Each scene shows the same named points in several views. A view is turned or mirrored, and shifted as a whole, has a little noise and may leave points out.

Scene 1
View 1
fivi: -3  -21  -28  17  18  36  13  0  5  37  -12  -3  17  36  23  1  42  17  -31  -27  17  6  47  -42  7  -6  11  1  -2
samus: 8  25  14  -20  -16  18  51  -27  -3  43  -50  35  32  -13  9  24  9  -5  -22  19  -13  15  46  9  -7  -1  23  -10  1
berog: -22  -18  1  -12  -23  -23  -16  17  30  -6  3  8  14  -8  23  26  12  21  3  -18  47  11  26  -39  36  4  13  2  -29
pipu: -19  -2  24  -26  -45  -20  0  13  14  -16  -9  19  13  -7  9  32  -9  8  -11  6  54  24  19  -34  41  -5  7  9  -16
novip: -3  -7  -18  -18  -8  -5  14  -24  4  29  -13  10  11  6  14  14  4  8  -4  -1  -13  -7  33  -2  5  0  8  -8  -9
Tuve: -22  -17  11  9  -25  28  19  35  22  -19  -19  20  37  -30  8  12  13  2  -64  -35  74  16  18  -67  21  10  49  9  -14
leb: -19  4  51  -10  -34  -41  14  36  -14  -19  -4  -4  0  13  54  31  -6  8  10  -3  49  42  47  -47  44  -21  -12  2  12
fut: -5  -16  -22  3  0  33  26  -8  4  27  -19  9  21  9  8  2  17  7  -46  -17  11  -2  33  -29  1  1  25  3  -6
Tup: -11  -13  -12  -33  -31  -16  -29  -7  22  2  8  5  -4  41  -1  23  7  29  8  20  49  18  18  -34  47  -14  -20  20  -27
nupum: -22  -28  -30  -20  -14  -22  -44  0  56  8  12  13  16  -5  7  26  25  37  20  -10  41  0  18  -26  39  10  11  0  -51
gemud: -12  -14  -2  -38  -47  -27  -9  -4  -3  -20  10  -2  -11  34  0  14  -28  17  -14  16  43  10  7  -32  45  -17  -16  22  -12
nosov: -3  1  10  -10  -10  -11  17  -4  -9  22  -12  -1  5  27  36  19  10  11  4  2  9  18  50  -18  22  -16  -11  -3  6
suros: 0  7  11  -20  -22  13  32  -14  -5  22  -30  19  18  13  7  18  2  2  -28  13  15  17  35  -17  12  -11  9  4  2
Bufi: -11  -4  -3  -42  -37  -49  -1  -20  11  4  0  15  6  -16  12  28  -23  10  18  13  -6  -7  17  9  23  3  4  -6  -26
buk: -2  -31  -62  -24  -6  -13  0  -43  5  26  11  -5  -2  6  1  -8  -17  11  -12  -11  -40  -45  12  12  -4  8  8  -9  -22
Rur: 2  7  -1  -26  -19  -9  29  -27  -9  30  -24  16  13  1  15  17  -7  1  -7  14  -19  -1  38  8  3  -5  5  -7  -2
View 2
pipu: -24  -15  -2  -19  13  -26  4  -7  -11  6  -29  24  -7  3  10  23  -5  -27  14  0  -9  4  -31  -9  -15  30  -32  22  -24
nosov: 0  -27  17  -14  14  -55  12  -36  -35  -19  -25  22  -48  5  8  -1  -8  -16  -11  -27  -16  -12  -30  -26  9  36  -20  28  -23
berog: -31  -14  -26  6  -3  -13  5  -23  -30  -9  -39  26  -2  3  0  6  -17  -10  1  -2  -5  -7  -30  -7  -25  27  -31  40  -15
Rur: -4  -23  52  -19  7  -55  14  -33  -22  -15  7  10  -79  -5  6  15  -6  -14  -2  -16  -9  19  -26  -10  -3  24  -16  45  -17
novip: -7  -16  41  -4  -3  -46  13  -41  -24  -22  9  10  -72  -10  2  13  -9  -6  -2  -14  -4  16  -21  -4  -16  14  -21  52  -12
Bufi: -29  -46  28  -10  -10  -27  16  -10  -15  -5  -22  3  -53  -10  0  37  -17  -24  -3  8  11  33  -45  -25  -30  22  -24  55  -12
fivi: 21  11  7  29  17  -49  3  -67  -49  -43  11  37  -30  -10  5  -33  -1  21  -2  -36  -9  -37  8  24  -2  10  -30  24  -15
fut: 16  7  34  9  15  -44  2  -52  -30  -13  16  23  -42  -13  11  -13  0  3  12  -18  -7  4  -2  17  -7  7  -21  34  -15
samus: -18  21  50  -43  11  -59  8  -41  -14  -10  29  16  -94  2  9  11  1  -8  12  -27  -38  20  -19  4  0  25  -20  49  -21
leb: -11  -26  -20  -29  22  -37  7  -17  -40  25  -69  27  0  26  10  -8  -11  -39  -2  -13  -29  -5  -49  -43  24  50  -13  19  -29
suros: -2  1  30  -25  21  -52  7  -29  -14  -8  7  23  -50  -2  13  9  4  -13  12  -20  -23  1  -15  4  0  26  -26  24  -24
Tuve: -13  51  -28  5  17  -1  -16  -33  -26  25  -4  38  30  -3  15  -18  0  2  37  2  -26  6  -6  39  -18  10  -28  29  -23
View 3
pipu: 11  11  -11  31  -17  23  3  -24  -18  11  11  -6  -10  -3  -8  6  0  -20  -19  -11  -19  -14  19  -1  8  -1  24  5  35
Bufi: 2  16  -5  24  -13  7  22  17  2  10  46  -4  -13  10  30  10  21  -33  25  -30  -20  -10  16  -12  5  12  32  -14  23
Rur: 33  -9  -14  44  10  21  -1  20  -11  2  15  2  -2  17  45  1  45  -44  -1  -41  -33  -5  0  7  -16  27  18  -6  16
fut: 43  -23  -14  29  17  14  -19  -2  -7  -18  -14  -1  -6  4  21  9  24  -32  -29  -17  -25  2  -12  12  -36  38  -4  32  -4
nupum: 10  25  29  -42  -24  5  26  7  1  -11  15  7  -13  -39  5  7  -5  -15  7  -1  -15  -22  9  -1  4  -20  -4  6  15
buk: 16  7  -3  0  2  -28  1  40  24  -26  36  12  -8  7  70  9  22  -55  24  -42  -18  9  0  3  -43  41  -1  30  -10
samus: 57  -30  -21  53  36  38  9  7  -21  6  -8  -1  3  17  27  -8  69  -32  -9  -39  -50  -6  -11  -6  -7  40  13  -12  9
leb: 5  9  -2  58  -39  58  -24  -2  -34  24  7  -13  -17  15  -13  32  -20  -20  -42  -4  3  -23  11  31  3  -15  39  -27  51
suros: 39  -15  -20  44  12  28  -9  -12  -21  1  -6  -2  1  8  19  -6  35  -35  -25  -29  -35  -11  4  9  -12  20  10  10  24
gemud: -7  34  -20  29  -36  2  -12  -30  -8  8  28  4  -6  2  18  -1  -19  -41  -18  -25  -6  -10  32  9  -1  -13  21  33  53
nosov: 28  -1  0  37  -14  41  -18  20  -23  1  1  6  -6  10  31  10  17  -42  -28  -29  -19  -16  -1  33  -18  3  13  -11  33
fivi: 52  -18  11  -2  4  27  -29  13  -14  -30  -29  10  -4  -14  27  9  16  -33  -50  -14  -20  -11  -20  40  -43  14  -23  28  1
Tup: 8  33  3  -1  -37  11  1  -19  -15  0  15  14  -2  -22  22  -13  -8  -36  -17  -24  -16  -25  26  15  7  -31  4  23  54
Tuve: 27  -19  -13  19  10  24  -11  -52  -18  -9  -26  -15  -18  -21  -55  23  -14  10  -45  29  -15  -4  -4  -15  -7  24  1  39  -7
View 4
Rur: -10  34  37  30  -19  -2  -9  -18  15  -52  56  -9  46  -15  22  3  17  -6  -43  24  37  -49  -14  -13  1  -34  20  0  12
pipu: 5  18  28  0  -22  1  -12  -32  21  -12  28  -8  6  7  11  -6  6  23  -13  -21  3  -17  -7  -17  6  -7  -4  10  13
fivi: -19  39  -11  19  -18  15  -9  -10  -29  -9  38  -24  -29  -3  4  18  -9  -21  -40  48  33  -76  -19  -55  -19  -30  9  -9  13
gemud: -20  34  34  4  -45  10  -36  -30  35  -11  54  -5  7  12  -16  -20  -12  17  4  -43  -1  -28  -2  -23  14  1  2  20  16
Tuve: -7  -10  -16  -17  7  26  7  -24  -8  -2  -28  -47  -27  7  44  29  3  1  0  -21  -1  -37  -26  -44  -4  3  -17  -14  9
suros: -5  26  23  9  -29  0  -4  -21  17  -29  39  -26  28  2  36  11  5  5  -31  17  42  -45  -13  -33  -4  -15  14  -3  1
leb: 31  11  -7  38  -28  -10  -8  -22  16  5  23  24  11  13  1  -39  -4  43  -18  -16  16  -6  -3  -39  16  -15  -37  20  -14
buk: -56  50  46  31  -3  23  -34  -19  -3  -67  69  -16  22  -31  -17  3  16  -48  -33  5  7  -81  -20  8  3  -49  28  2  48
fut: -28  27  5  19  -14  21  -8  -15  -6  -40  31  -36  11  -6  29  22  2  -24  -29  20  29  -73  -21  -39  -7  -24  11  -10  10
samus: 4  20  37  10  -19  -11  10  -18  14  -54  38  -28  56  -10  57  24  25  0  -55  43  56  -44  -17  -19  -7  -28  26  -11  2
Bufi: -7  28  56  16  -9  -5  -20  -31  23  -46  50  7  35  -17  -4  -14  27  3  -30  -17  1  -20  -11  22  11  -31  9  15  35
Tup: -2  45  38  -11  -42  -2  -33  -34  15  7  60  1  -23  11  -30  -9  -8  19  -16  -12  -1  -22  2  -17  -2  -3  12  20  32
berog: 8  16  14  2  0  3  -12  -31  -9  -1  18  -1  -24  -5  -11  -3  11  11  -22  -14  -8  -21  -12  -13  3  -16  -14  7  31
novip: -15  36  31  24  -11  3  -13  -18  -2  -45  52  -10  20  -18  8  4  15  -13  -41  22  25  -52  -16  -11  -1  -36  15  -1  27
nupum: -2  30  38  -16  2  -1  -20  -36  -18  -2  32  2  -46  -14  -36  8  17  -1  -31  -8  -25  -20  -11  9  -7  -22  7  11  57
nosov: 6  35  12  33  -30  -5  -13  -20  5  -18  52  6  17  -1  1  -13  -1  10  -40  22  37  -42  -8  -33  0  -30  -2  9  2

Which points are out of place in each view (at most two, in the order of its rows)? Write - if all are in place.
view 1: pipu, fut
view 2: novip, fivi
view 3: -
view 4: -
